A landscape with many valleys, sampled at points; each row gives a point and its height.
A ball rolls from a point to the lowest of its 2 nearest points, and stops where none of them is lower. Distance is the straight distance between rows; heights are no part of it.
k216: 95,87,126,109,109,77,122,98,94,96,115,114,112,92,108,55,46,108,91,109,105,91,110,85,110,112,89,119,135,96,116,122,101,109,73  height 187
k425: 144,91,91,107,82,120,109,107,98,85,94,83,105,91,122,122,139,107,84,98,106,116,86,101,108,118,113,103,105,96,125,85,109,86,100  height 597
k966: 67,108,114,80,123,97,87,90,104,108,79,122,91,97,94,111,104,92,118,102,91,88,105,108,101,84,101,98,91,98,106,112,103,110,90  height 455
k739: 115,82,86,121,85,118,79,130,96,70,110,86,122,102,99,104,102,115,112,80,103,114,82,121,111,79,79,92,103,102,98,98,83,90,93  height 646
k575: 105,95,87,92,96,92,86,115,142,107,94,97,86,109,97,104,133,78,93,112,115,124,84,90,103,114,123,120,88,102,113,89,123,77,108  height 550
k681: 97,96,64,118,78,116,86,141,127,53,117,100,105,117,85,110,108,84,105,74,113,133,85,108,121,95,86,90,104,118,103,72,75,87,122  height 165
k470: 80,100,118,58,102,112,80,108,106,78,73,108,100,69,94,112,107,84,124,91,104,108,93,112,80,93,109,125,122,96,119,134,116,103,78  height 398
k994: 113,101,87,117,104,106,103,86,84,114,91,86,109,102,107,100,95,114,102,101,99,74,111,101,89,91,100,80,87,98,76,104,80,106,108  height 173
k471: 111,104,113,114,91,117,91,131,75,71,104,94,121,88,107,110,95,105,122,84,98,120,84,112,105,92,82,97,121,105,108,112,82,96,80  height 688
k579: 98,116,117,106,106,87,133,80,107,95,109,117,104,97,107,86,66,71,80,110,102,112,102,88,113,125,105,104,114,97,99,113,98,109,90  height 314
k529: 133,83,99,106,90,115,116,97,67,82,115,64,121,103,125,104,101,126,84,95,94,94,98,86,95,111,100,76,91,88,95,93,72,110,119  height 643
k851: 73,117,126,80,123,100,117,64,73,98,74,115,91,80,105,115,76,98,104,113,81,65,122,106,102,93,100,93,118,109,105,129,88,123,96  height 319
k443: 83,105,126,77,103,87,111,95,114,95,92,133,94,83,94,83,84,71,109,119,88,107,100,111,110,121,98,124,128,91,140,124,117,108,76  height 238
k960: 107,101,89,122,102,95,102,89,121,95,110,98,101,116,93,92,95,86,83,94,107,131,94,85,113,103,97,101,99,90,94,100,97,100,101  height 362
k286: 99,112,124,91,108,96,131,75,80,106,98,110,103,87,112,96,66,93,97,112,96,84,104,95,98,111,103,100,122,101,111,126,92,108,89  height 460
k997: 134,92,87,112,85,111,126,77,101,94,106,74,109,103,123,100,112,114,61,98,108,104,103,83,88,118,116,80,90,89,103,87,100,102,121  height 626
k309: 110,115,100,95,108,93,132,71,109,113,96,106,91,98,111,116,108,72,82,119,104,113,100,86,98,128,118,94,98,95,105,102,108,100,108  height 517
k988: 119,87,113,82,96,96,124,82,62,123,109,99,98,91,119,93,88,128,97,117,108,76,104,89,69,109,108,93,122,111,118,112,107,106,94  height 511
k344: 128,78,71,100,76,110,78,128,127,88,97,80,111,100,98,116,130,114,93,97,113,107,86,121,96,102,116,107,98,98,110,93,113,75,99  height 316
k196: 78,98,128,60,109,94,96,100,107,87,82,130,91,72,91,96,94,75,116,113,88,109,100,116,99,110,100,125,126,96,139,132,112,114,81  height 291
k466: 124,79,111,105,101,98,106,87,68,101,113,74,122,107,125,89,74,129,79,92,105,78,101,76,86,104,98,90,108,91,96,102,83,117,107  height 277
k907: 91,135,75,102,93,107,94,127,128,71,104,100,89,116,79,125,120,56,106,85,108,132,83,93,115,112,104,99,81,121,84,86,77,90,126  height 386
k27: 80,117,124,70,123,100,116,66,83,99,69,118,85,84,100,127,93,82,104,111,83,79,116,105,95,101,105,92,107,102,106,130,91,116,99  height 278
k246: 82,77,87,111,97,77,85,89,88,134,105,98,79,116,87,64,102,137,110,107,97,82,125,102,94,73,75,89,81,104,82,68,128,102,111  height 367
k682: 113,66,73,103,80,89,82,112,120,128,107,94,81,106,87,95,130,119,113,109,101,90,102,121,75,97,121,92,89,102,98,82,120,90,109  height 234
k449: 75,99,89,112,115,97,70,106,117,120,91,96,89,117,88,102,112,100,115,97,97,68,110,113,101,75,91,88,68,96,70,77,111,91,114  height 251
k766: 82,107,70,112,97,106,58,138,124,73,102,97,105,130,67,98,105,89,105,81,109,110,87,114,115,79,83,108,88,111,73,90,89,83,114  height 260
k273: 83,98,107,100,108,81,101,98,131,107,114,126,97,111,86,72,82,74,94,112,99,129,97,88,119,107,93,124,109,88,114,93,117,101,79  height 473
k97: 148,86,92,112,75,129,118,99,87,71,104,73,113,99,132,119,139,114,83,95,96,112,90,97,116,119,117,92,90,88,120,66,102,83,117  height 609
k116: 93,129,106,100,111,104,112,90,103,95,91,111,100,100,95,111,101,68,105,99,101,111,99,97,109,109,107,100,100,98,98,120,91,109,95  height 496
k716: 114,80,97,99,92,83,121,80,96,118,114,106,94,104,111,71,84,122,80,115,111,114,102,82,88,106,107,98,118,98,119,98,115,107,98  height 263
k430: 86,119,123,97,110,75,134,70,118,93,113,134,97,102,104,81,60,61,78,120,83,101,102,91,113,135,100,104,110,94,104,100,106,104,91  height 276
k373: 74,114,84,97,106,110,48,145,131,77,98,104,105,136,69,97,101,92,106,85,111,91,93,115,115,72,85,112,73,107,65,84,101,72,121  height 292
k275: 79,99,99,98,113,77,106,72,81,131,94,110,83,105,94,87,91,124,104,111,92,76,121,90,98,83,93,82,84,105,84,81,114,107,109  height 52
k763: 91,83,106,84,92,62,119,69,59,123,122,122,85,102,96,60,81,135,95,121,98,86,111,93,96,91,97,101,105,118,101,97,123,111,97  height 451
k93: 64,104,100,101,128,87,97,91,119,124,110,117,86,115,89,92,94,86,97,100,95,95,103,85,111,79,75,105,71,89,91,69,119,99,111  height 750
k668: 117,108,79,103,92,120,102,113,93,93,90,81,110,90,106,132,118,96,118,89,90,91,97,124,87,96,101,92,87,106,79,111,79,96,100  height 640
k545: 112,98,114,96,92,134,98,127,50,64,104,79,119,90,128,123,100,110,136,97,74,119,89,108,95,109,84,81,124,110,100,100,65,99,89  height 741
k272: 122,100,106,88,99,102,124,80,75,122,93,96,97,91,115,105,99,114,98,110,104,81,108,97,71,109,111,87,113,102,114,112,99,100,94  height 531
k854: 99,129,102,90,104,129,114,93,65,92,72,96,107,82,112,133,99,85,116,85,81,76,114,111,84,90,100,87,95,105,79,128,71,115,97  height 596
k603: 87,84,98,75,90,84,87,109,99,130,100,109,72,94,86,104,137,112,123,107,94,91,108,119,72,99,126,99,81,111,107,92,129,90,107  height 421
k485: 77,98,107,121,119,82,100,73,88,113,103,102,109,111,102,67,53,115,86,103,101,89,121,78,104,90,86,104,106,98,76,94,95,123,109  height 416
k426: 114,83,118,99,106,93,106,91,61,112,109,86,116,101,116,83,63,134,95,99,107,68,104,81,84,100,100,100,126,99,105,112,92,117,93  height 327
k259: 114,86,75,110,96,89,100,95,131,116,103,93,87,116,95,97,120,95,82,104,106,121,92,90,98,107,112,97,92,93,105,85,116,89,107  height 423
k963: 43,116,115,106,133,93,83,98,120,113,114,127,97,100,80,82,79,85,95,100,93,84,111,86,128,64,59,107,81,91,102,73,115,112,98  height 739
k653: 66,110,117,60,110,63,128,80,97,125,113,134,74,90,89,103,108,98,86,112,77,85,99,95,112,94,84,95,69,98,109,84,120,107,111  height 158
k783: 97,94,112,126,105,92,105,93,69,95,112,80,125,108,118,85,51,117,74,81,102,76,114,73,103,99,85,99,107,100,77,108,73,137,114  height 497
k817: 101,83,88,109,103,84,95,90,103,126,97,107,92,109,93,81,100,113,107,107,105,99,104,100,92,83,102,97,101,95,102,96,115,101,94  height 384
k989: 94,141,95,91,94,106,99,116,128,70,100,107,91,108,89,122,122,45,99,96,111,138,79,89,122,122,109,111,87,115,97,95,88,88,119  height 404
k34: 105,83,73,125,102,100,84,89,114,116,95,83,98,116,91,93,108,114,99,99,102,78,114,112,96,87,94,85,79,91,66,82,95,96,111  height 305
k892: 54,109,112,92,132,89,86,97,117,116,100,122,89,102,86,95,96,89,106,99,97,86,102,88,119,69,78,102,76,94,101,82,113,105,106  height 745
k521: 134,89,91,115,89,127,110,102,77,87,108,64,121,98,120,110,113,124,95,96,94,87,97,104,93,101,98,77,84,90,87,94,73,100,110  height 656
k665: 68,107,112,77,117,72,115,78,83,128,98,124,74,96,93,101,105,116,103,111,83,76,112,98,105,85,90,85,76,104,97,86,121,109,110  height 109
k753: 107,107,71,115,88,106,94,118,122,73,106,93,103,115,88,117,123,76,91,86,110,130,82,97,118,105,97,100,91,107,93,93,90,87,112  height 301
k311: 103,85,82,120,101,93,92,91,117,110,103,95,99,118,89,83,95,106,89,94,108,116,97,92,104,87,94,99,102,87,94,94,102,100,100  height 393
k531: 87,101,98,103,111,98,80,104,105,108,88,111,104,103,89,92,93,96,119,95,107,100,95,106,103,80,100,106,106,95,101,113,104,102,81  height 686
k401: 122,95,104,98,90,135,108,118,45,65,108,68,121,96,134,125,108,113,120,106,71,111,90,97,100,113,95,77,109,103,103,93,62,99,105  height 756
k17: 82,106,122,78,115,91,120,66,63,113,84,114,92,82,105,102,72,117,107,116,92,61,118,99,94,91,103,97,123,112,111,122,95,117,94  height 369
k315: 110,123,91,100,95,129,112,110,70,91,81,82,113,83,111,135,103,94,122,85,84,87,103,113,88,93,94,84,88,103,77,115,68,109,100  height 618
k284: 122,101,99,102,88,130,124,114,58,71,105,67,115,96,130,128,103,108,111,101,76,103,90,83,99,117,94,68,97,102,94,89,55,107,121  height 767
k482: 104,115,80,102,90,106,81,131,122,70,94,96,109,108,87,121,125,78,103,89,113,122,80,111,107,101,107,106,89,113,91,103,93,81,111  height 331
k434: 123,93,86,120,86,106,109,95,124,83,105,95,105,103,106,100,120,91,69,96,116,139,85,85,121,112,107,112,108,88,123,91,112,93,100  height 461
k536: 62,114,118,69,121,77,112,75,89,127,88,116,68,83,91,120,113,116,97,110,73,67,115,100,106,85,89,76,69,107,99,89,110,113,116  height 142
k821: 106,106,127,124,103,106,107,122,77,80,110,100,118,91,103,83,75,109,109,87,105,112,99,97,114,101,83,109,125,97,110,124,82,105,76  height 428
k916: 97,99,84,103,102,102,76,112,114,100,90,98,107,105,89,108,112,95,118,89,107,96,92,118,95,82,103,102,89,99,93,111,98,93,92  height 669
k893: 75,94,108,96,111,76,101,76,76,122,95,118,97,99,94,71,74,125,109,115,96,80,113,95,104,75,91,98,112,108,103,97,112,115,95  height 510
k176: 110,109,75,108,93,107,87,114,113,95,89,88,104,104,95,127,123,88,110,94,99,98,94,118,92,98,111,94,81,104,81,106,91,88,108  height 655
k52: 93,91,114,79,104,100,111,80,61,122,91,113,97,82,106,90,83,125,117,112,100,70,114,106,77,86,102,99,127,109,120,120,104,109,81  height 426
k500: 120,83,89,73,79,108,88,114,99,120,90,94,93,81,108,114,131,112,117,102,100,94,103,121,61,105,121,109,111,107,120,105,126,92,80  height 619
k720: 125,91,98,111,103,99,111,86,81,109,103,81,116,103,114,92,89,124,86,101,105,78,109,86,79,99,101,83,103,95,91,104,84,108,109  height 233
k765: 117,129,100,111,95,104,143,80,99,90,103,98,102,96,117,116,95,68,67,103,103,121,93,79,110,133,109,89,96,101,88,105,87,114,119  height 801
k970: 113,88,95,109,84,123,81,136,85,62,113,89,126,93,112,121,106,112,124,83,95,121,81,125,106,87,81,95,114,106,103,100,85,86,85  height 666
k44: 82,119,103,91,118,100,93,92,110,104,82,110,96,105,93,119,108,74,114,97,97,96,102,101,104,91,107,96,79,100,91,114,95,103,101  height 476
k109: 81,88,101,106,106,82,80,109,132,107,113,121,94,118,81,69,90,84,104,102,108,128,88,95,117,88,92,129,108,91,116,96,118,93,82  height 495
k444: 126,116,107,103,90,120,135,106,61,81,102,74,112,94,131,129,100,96,94,95,85,98,91,82,93,122,97,72,100,105,94,102,61,109,121  height 777
k914: 103,104,87,112,110,106,92,88,96,117,82,92,98,99,98,112,112,107,117,102,93,67,118,114,84,90,109,79,76,99,70,99,91,103,108  height 106
k731: 86,93,119,112,112,82,109,99,106,103,108,129,107,97,89,56,60,99,104,109,100,107,107,94,116,101,91,119,129,91,119,117,104,108,67  height 60
k517: 117,125,109,92,100,99,133,81,106,102,92,110,97,90,113,117,100,63,83,117,103,115,96,94,110,137,109,108,111,98,113,113,110,103,100  height 506
k742: 74,115,91,110,128,94,107,80,127,119,116,117,89,123,96,103,89,77,76,96,99,104,106,79,107,93,76,102,62,83,74,66,110,100,120  height 755
k64: 58,120,122,76,133,92,100,77,93,111,76,115,78,84,98,131,107,97,98,108,77,66,122,96,107,82,88,73,74,105,92,99,98,116,113  height 172
k5: 107,85,99,89,93,82,117,89,88,125,105,117,93,95,101,79,99,108,104,120,108,108,104,98,88,98,106,100,121,101,125,108,121,104,87  height 315
k98: 117,75,88,77,82,116,85,114,88,119,95,93,99,78,107,109,120,129,127,95,97,82,105,133,56,91,112,105,111,103,111,107,121,94,75  height 641
k369: 108,74,73,114,93,96,82,102,122,120,100,87,92,116,88,94,116,116,103,100,104,89,104,115,86,90,107,89,89,93,88,84,107,90,104  height 271
k689: 92,80,80,127,99,97,83,83,115,128,98,80,88,123,95,84,105,121,94,104,100,73,127,106,92,86,81,83,74,90,54,64,107,98,123  height 329
k184: 133,104,99,84,86,115,98,115,110,99,78,92,96,83,118,129,138,87,94,101,113,117,86,104,95,126,116,120,111,103,125,103,117,85,93  height 585
k48: 90,75,79,125,98,91,80,85,99,135,99,87,87,113,88,73,104,131,109,109,99,71,129,109,90,80,83,79,85,98,69,64,113,99,115  height 347
k756: 127,65,72,108,67,117,78,116,131,111,111,68,102,99,90,118,132,120,98,101,102,86,99,144,92,109,126,91,86,96,93,81,105,82,114  height 239
k564: 117,99,75,106,88,99,91,112,140,103,94,83,91,107,98,122,138,81,83,104,108,110,88,97,98,118,129,105,80,100,101,86,113,77,116  height 541
k118: 66,113,116,71,120,73,124,79,115,118,109,139,83,99,95,102,98,79,89,113,81,93,96,87,113,101,90,100,78,89,109,84,114,102,109  height 196
k686: 108,99,132,88,108,93,132,83,66,104,112,97,106,89,127,92,58,107,89,111,105,69,100,83,89,122,106,106,133,106,114,126,92,109,95  height 420
k506: 105,97,122,117,102,95,120,103,66,82,121,80,123,104,121,93,55,110,76,81,99,85,104,69,105,114,92,96,114,100,85,113,71,130,110  height 520
k41: 113,77,87,111,97,87,113,75,101,117,110,89,97,110,106,79,87,126,77,108,108,103,105,84,82,96,104,90,102,92,96,90,103,106,109  height 212
k972: 54,105,111,111,127,88,79,96,118,112,109,127,98,110,81,70,69,91,104,99,94,99,110,88,130,69,75,114,96,91,100,85,112,114,86  height 731
k40: 87,134,113,71,100,108,92,105,131,85,83,107,91,96,93,118,126,44,102,106,107,126,84,96,109,123,116,123,85,109,110,113,101,86,106  height 408
k37: 108,97,62,108,76,123,97,143,122,53,109,95,107,106,100,134,121,81,103,83,109,129,81,110,119,107,92,87,99,124,102,69,78,86,131  height 211
k459: 100,87,85,98,90,99,79,108,125,128,99,86,85,99,87,124,127,103,118,102,88,73,108,132,75,104,130,92,74,103,80,81,104,83,122  height 97
k173: 137,82,103,102,91,127,95,109,62,84,111,62,122,99,124,108,109,134,104,97,87,92,93,108,91,98,96,82,100,91,99,102,76,96,94  height 672
k163: 143,94,86,116,79,119,126,86,97,80,102,74,108,98,126,110,129,105,69,93,105,114,95,87,106,120,112,89,88,87,112,77,99,94,119  height 617
k705: 88,86,91,108,104,76,99,71,81,130,99,96,90,111,99,66,82,140,93,110,102,79,123,86,87,92,87,85,89,107,75,74,111,111,117  height 113
k520: 87,111,71,115,90,106,73,138,125,61,114,104,98,126,66,103,103,80,105,76,114,131,83,104,123,88,83,106,96,115,84,85,78,90,116  height 219
k266: 70,125,123,73,127,106,102,78,94,93,71,121,86,85,98,133,98,75,105,101,78,82,119,106,103,92,103,89,91,99,94,123,85,122,104  height 242
k479: 90,83,100,94,83,78,89,99,86,140,114,108,70,99,76,99,136,130,121,101,88,81,112,120,78,95,113,89,73,114,92,79,132,98,113  height 403
k540: 95,92,107,136,107,93,84,120,119,84,119,110,112,107,79,61,74,107,106,82,113,132,102,99,126,88,76,124,128,93,111,109,94,101,68  height 567
k305: 69,100,106,109,114,86,70,118,139,96,122,123,95,119,68,66,81,81,106,92,106,126,95,94,128,89,86,137,104,90,111,94,111,95,77  height 514
k432: 100,92,87,83,87,100,79,115,119,119,89,87,88,93,94,120,131,103,120,101,97,87,103,125,68,105,132,99,85,103,94,94,112,84,107  height 146
k403: 135,69,91,106,94,122,85,107,79,110,107,70,117,94,111,93,106,145,110,100,99,75,99,122,81,87,96,86,99,93,96,99,88,96,85  height 690
k468: 75,111,116,85,114,71,128,69,119,113,116,137,89,105,105,91,73,67,78,117,83,106,97,88,111,118,93,102,91,88,104,82,113,102,99  height 237
k423: 73,95,108,69,112,99,77,96,99,103,70,112,91,82,95,114,113,109,127,96,92,79,108,117,81,74,107,105,98,101,102,113,109,109,88  height 425
k950: 79,94,87,96,112,91,78,108,121,124,93,103,84,115,88,102,113,99,115,98,101,83,101,108,94,83,101,98,72,96,89,86,114,87,109  height 227
k21: 123,104,75,112,88,102,105,97,128,109,95,79,91,102,103,130,139,82,84,104,101,102,97,100,95,122,127,92,78,97,91,86,104,89,118  height 534
k846: 108,88,108,113,102,91,109,88,92,111,105,101,111,101,100,76,74,114,90,101,110,103,101,84,99,95,94,103,123,91,106,111,95,106,89  height 439
k368: 109,99,91,76,82,113,72,134,118,75,84,93,120,86,101,117,120,99,116,85,115,114,80,117,88,98,106,129,116,109,110,114,118,77,87  height 402
k367: 67,109,93,85,104,108,51,141,141,92,92,106,102,126,71,92,104,103,111,93,109,88,90,115,97,71,94,117,73,100,75,86,115,61,115  height 317
k696: 102,99,135,104,106,97,117,105,79,101,105,107,115,87,108,74,62,109,103,106,103,93,103,98,106,107,92,115,138,95,122,130,97,107,70  height 284
k975: 85,100,101,84,109,78,105,92,131,119,112,125,89,109,94,84,103,69,93,116,100,124,90,84,110,108,101,114,94,90,117,87,124,97,98  height 453
k62: 107,107,107,128,98,105,102,116,93,82,107,101,114,97,91,90,86,95,106,83,108,121,93,97,116,96,85,103,117,100,103,114,81,104,87  height 382
k660: 74,134,108,115,116,98,89,129,116,68,115,124,93,103,71,80,83,72,120,75,104,122,103,104,140,98,86,118,108,108,91,105,78,111,77  height 256
k953: 129,71,89,95,88,116,86,113,86,117,102,82,106,89,110,94,110,139,118,101,101,85,100,127,70,87,104,93,112,98,112,100,107,93,74  height 667
k19: 109,101,55,107,74,117,91,139,131,60,103,86,105,112,89,133,137,83,94,93,106,119,81,108,114,110,107,94,81,120,91,79,86,76,134  height 244
k489: 129,87,101,114,82,117,95,114,89,77,107,87,119,98,117,104,112,114,94,93,106,122,82,104,111,98,96,100,113,92,126,96,98,86,89  height 604
k100: 93,77,99,106,86,73,92,88,75,138,115,110,72,106,78,80,124,139,111,106,89,83,118,111,83,89,98,85,74,111,86,76,137,99,109  height 389
k503: 90,92,88,95,111,82,104,94,127,123,110,111,84,117,94,94,108,84,93,106,102,118,95,84,101,103,105,104,84,91,102,83,120,91,107  height 438
k606: 117,59,74,104,68,103,76,117,134,125,110,82,89,102,81,109,131,120,105,108,99,86,99,134,80,102,132,94,89,105,96,79,118,85,116  height 200
k9: 82,98,96,131,110,90,74,115,133,83,120,111,98,119,69,63,79,94,99,81,111,136,98,94,129,89,78,130,115,93,103,101,101,101,78  height 539
k281: 102,99,131,113,107,108,98,117,70,95,99,99,122,90,106,79,70,117,115,87,105,95,100,104,105,88,86,111,130,93,115,127,90,103,68  height 368
k313: 119,109,87,100,99,94,119,84,118,117,98,96,86,101,108,122,126,81,85,114,104,108,104,93,87,126,126,89,87,95,98,91,109,95,112  height 526
k446: 98,86,109,84,94,74,128,69,61,122,112,116,91,94,106,77,76,130,98,120,106,77,108,88,84,101,104,98,118,116,110,106,112,110,99  height 480
k825: 98,98,125,72,107,116,105,89,54,114,81,104,101,76,115,100,84,120,117,101,92,73,109,113,74,88,99,97,136,100,122,126,99,108,75  height 474
k110: 101,120,116,100,107,103,123,88,93,99,91,111,107,89,101,102,82,79,103,104,101,102,104,99,105,110,102,103,119,95,108,129,92,107,89  height 493
k102: 103,119,108,76,106,122,114,88,72,97,74,97,102,81,113,134,108,87,110,92,88,81,112,114,78,100,110,94,101,101,100,131,86,106,91  height 575
k496: 66,96,126,56,114,99,80,98,106,89,72,125,86,74,92,106,102,90,121,105,94,101,97,113,88,86,103,119,112,97,120,130,109,112,84  height 348
k927: 98,75,86,117,101,85,99,70,97,120,102,89,98,121,104,69,83,138,79,104,107,94,116,82,84,94,87,91,94,93,76,79,100,114,120  height 162
k833: 94,123,75,91,84,113,87,143,122,61,99,100,104,104,88,127,119,72,116,82,109,129,81,105,109,104,100,100,98,131,90,90,76,86,119  height 361
k271: 133,93,119,87,96,125,95,104,57,100,98,72,115,93,130,107,103,128,102,102,89,96,93,106,81,109,100,94,130,92,119,113,99,91,75  height 556
k794: 138,88,92,100,85,108,109,96,103,107,91,88,99,90,116,109,125,106,82,107,112,113,91,96,98,116,113,99,111,94,129,97,117,94,94  height 584
k770: 118,99,120,81,100,121,98,101,61,110,90,90,112,85,118,101,92,119,115,97,96,88,102,112,75,94,99,102,133,95,124,126,100,98,69  height 519
k841: 111,113,128,110,102,95,138,95,88,84,115,101,112,88,114,87,64,85,81,107,103,105,99,86,113,132,97,107,125,97,109,122,90,107,91  height 357
k938: 74,121,117,61,105,108,81,111,140,85,85,113,87,93,93,109,119,66,107,108,107,120,85,101,100,105,117,123,82,105,112,111,110,71,107  height 390
k754: 135,87,96,104,87,110,122,82,79,93,114,68,115,105,129,103,101,123,65,100,104,89,103,82,83,119,116,80,89,87,98,90,89,107,121  height 633
k887: 134,100,104,111,87,107,119,97,117,87,93,109,100,94,110,107,121,84,68,101,116,140,80,87,132,129,108,123,115,91,132,91,117,97,103  height 477
k291: 104,109,80,128,93,105,103,103,121,76,113,97,101,116,89,102,109,80,83,89,106,137,90,88,118,103,92,96,96,98,91,89,88,96,112  height 332
k150: 67,127,118,60,105,111,70,122,144,78,88,118,89,102,83,103,110,79,110,100,111,118,81,104,100,84,112,125,83,106,104,111,113,63,104  height 370
k136: 69,116,102,74,107,110,56,137,145,85,96,111,98,118,76,91,104,94,113,95,114,107,81,111,100,74,106,123,79,104,93,102,116,58,111  height 342
k280: 91,87,114,108,107,80,109,86,80,118,102,108,108,97,101,64,56,121,102,111,110,81,111,87,101,84,92,105,127,102,106,108,101,116,87  height 483
k138: 132,94,89,94,84,101,102,105,122,108,87,96,91,94,110,114,137,91,85,109,117,121,84,95,103,122,119,115,108,100,128,95,122,90,97  height 572
k919: 72,146,113,110,118,98,106,112,114,72,113,125,88,106,74,83,79,62,108,82,95,117,109,94,139,106,90,108,97,104,84,103,75,118,86  height 201
k510: 95,80,100,99,89,68,101,84,57,131,117,114,76,104,81,68,111,151,108,111,96,79,119,106,88,84,96,90,86,117,90,87,131,107,103  height 406
k172: 118,83,68,120,85,99,96,100,133,87,107,84,100,117,93,97,120,99,75,92,110,127,88,94,111,103,105,102,93,90,108,85,113,87,110  height 440
k72: 121,111,107,89,103,116,117,90,71,110,87,90,105,87,116,121,105,102,104,100,96,83,107,107,73,104,108,89,108,97,106,120,89,100,90  height 553
k265: 136,70,101,100,97,130,85,108,62,97,111,56,124,97,122,99,105,150,109,103,90,70,102,119,83,100,100,81,95,93,90,98,75,100,89  height 689
k917: 71,110,117,117,121,92,89,101,115,98,104,127,103,109,76,69,72,89,109,92,98,107,106,97,128,88,86,115,107,93,102,105,100,112,72  height 718
k395: 82,121,101,133,110,99,113,92,103,85,116,105,105,114,94,72,56,91,82,89,92,117,114,74,122,105,82,104,95,102,62,97,76,123,108  height 326
k719: 92,92,85,88,99,90,82,114,125,118,93,100,86,107,92,106,124,94,115,103,105,99,94,112,84,96,121,107,82,100,100,94,116,80,108  height 192
k627: 81,111,100,118,116,98,77,106,112,97,98,111,103,116,76,87,89,86,114,85,105,111,94,99,118,80,91,111,99,98,92,107,98,102,84  height 701
k608: 81,134,106,129,112,100,114,101,107,80,117,111,93,111,85,83,68,74,96,84,91,121,109,80,129,108,85,100,95,106,68,97,73,120,101  height 272
k751: 125,94,93,74,79,108,97,115,108,117,80,95,85,82,110,121,142,98,105,109,109,105,97,111,76,120,131,119,108,109,124,103,128,88,99  height 600
k826: 64,94,124,49,117,103,68,100,107,80,64,116,82,67,92,121,112,97,119,100,89,91,105,112,77,76,104,111,105,101,98,124,108,109,90  height 387
k834: 107,95,60,113,80,106,80,129,139,75,105,82,100,123,85,119,130,86,89,92,108,117,86,109,112,104,110,100,77,104,86,85,100,74,124  height 269
k933: 97,98,87,106,98,110,82,96,109,125,88,86,91,96,91,128,120,105,122,100,85,59,118,136,80,97,119,84,71,102,62,87,91,94,116  height 38
k63: 119,89,87,122,89,109,92,111,100,87,104,86,118,102,100,101,107,108,97,86,111,115,87,102,105,89,90,98,103,93,106,103,91,93,93  height 624
k656: 97,132,102,97,101,100,107,101,121,90,99,110,94,104,93,119,116,47,93,103,107,127,86,88,118,126,109,109,88,104,99,103,97,97,106  height 419
k486: 82,113,104,131,119,94,98,83,99,101,103,106,110,112,95,69,59,101,87,96,97,101,117,81,116,90,84,104,103,98,72,99,89,118,101  height 380
k181: 113,90,90,91,90,86,96,107,132,113,95,108,88,105,100,93,124,81,89,114,114,133,84,89,107,112,116,121,103,98,129,94,130,90,97  height 559
k952: 101,86,93,86,96,76,110,86,80,129,104,116,83,101,94,84,106,117,109,117,100,99,107,99,86,92,108,95,103,107,112,97,122,100,97  height 350
k348: 62,129,121,86,135,104,90,85,108,100,80,120,87,96,92,122,102,76,105,101,82,77,115,97,115,81,91,88,76,103,89,106,90,117,108  height 204
k33: 137,118,108,102,92,109,129,90,105,93,92,105,98,89,117,121,116,74,69,109,111,128,84,88,120,141,109,113,117,96,121,101,111,102,106  height 491
k822: 93,125,101,125,102,101,102,125,108,70,116,109,101,99,82,95,90,74,111,78,109,133,94,101,127,105,88,109,113,110,97,105,78,107,88  height 318
k534: 122,131,113,98,97,110,148,80,80,92,98,92,108,92,127,123,89,74,80,109,100,102,96,84,101,133,108,87,107,107,97,119,84,106,115  height 795
k859: 121,122,106,104,98,109,134,87,69,98,98,84,114,96,122,119,90,94,88,99,97,89,103,85,90,114,102,79,99,100,85,115,74,109,113  height 787
k782: 132,75,69,115,75,117,89,112,125,94,106,68,105,102,98,118,133,111,90,94,104,98,95,126,101,106,118,92,84,92,98,83,102,81,114  height 275
k463: 121,88,85,100,80,113,78,137,111,72,97,87,120,90,107,125,127,103,104,86,111,116,78,119,100,102,101,111,108,105,112,102,106,78,90  height 359
k898: 71,93,102,129,111,82,90,75,100,108,111,95,117,120,113,61,42,125,70,99,102,96,126,76,105,96,77,112,103,99,69,92,91,131,113  height 446
k317: 74,104,111,91,120,88,101,77,87,117,81,121,93,94,95,95,87,109,114,113,92,78,111,102,106,81,94,93,100,100,105,108,104,115,93  height 482
k380: 107,110,130,107,96,128,101,131,50,71,100,92,122,85,119,109,83,110,130,87,81,111,93,104,103,102,83,93,127,103,99,117,68,103,79  height 717
k790: 103,100,132,103,112,96,115,92,60,104,106,91,118,92,119,88,57,114,101,103,104,67,103,84,94,106,99,105,130,102,102,126,87,116,92  height 377
k492: 91,98,122,94,104,81,117,98,107,101,103,133,104,90,94,69,70,82,107,117,95,106,100,103,115,112,98,117,132,92,133,124,113,106,70  height 171
k274: 141,108,82,112,85,116,124,94,105,101,94,76,100,92,117,133,135,93,80,102,96,99,101,101,88,125,120,80,83,97,95,92,95,93,116  height 545
k871: 134,99,111,102,91,121,102,111,73,86,99,77,115,91,126,119,112,110,100,98,100,111,89,105,94,107,97,96,114,94,118,108,92,92,87  height 582
k670: 83,89,104,130,107,82,96,84,84,98,111,83,126,115,121,71,42,125,65,85,106,81,123,75,102,101,81,107,107,99,71,101,80,145,119  height 475
k543: 98,102,104,76,91,109,76,123,113,86,84,101,112,84,98,111,111,91,121,88,116,113,84,115,86,96,105,129,122,102,118,122,116,90,74  height 441
k55: 83,95,108,87,94,62,111,73,53,127,117,115,79,101,87,68,95,144,99,117,90,77,117,95,101,83,93,92,88,117,92,91,132,111,102  height 427
k329: 113,98,117,119,98,95,119,95,97,95,111,96,115,95,106,84,73,101,83,104,108,116,96,83,109,111,95,106,125,93,111,115,96,104,88  height 401

Where does a ball stop that starts at each point below?
k444 -> k275
k575 -> k259
k817 -> k275
k40 -> k681
k489 -> k275
k783 -> k919
k846 -> k275
k531 -> k100
k274 -> k259
k110 -> k933

Call two points neighbours if one is among the 2 nearest of the other. Go from one point of each pair to the other, from neighbour to neighbour, staying as low as possible. Name the highest point that can't be avoided.
k933 / k919 -> k543
k275 / k753 -> k311
k731 / k919 -> k821
k606 / k933 -> k34
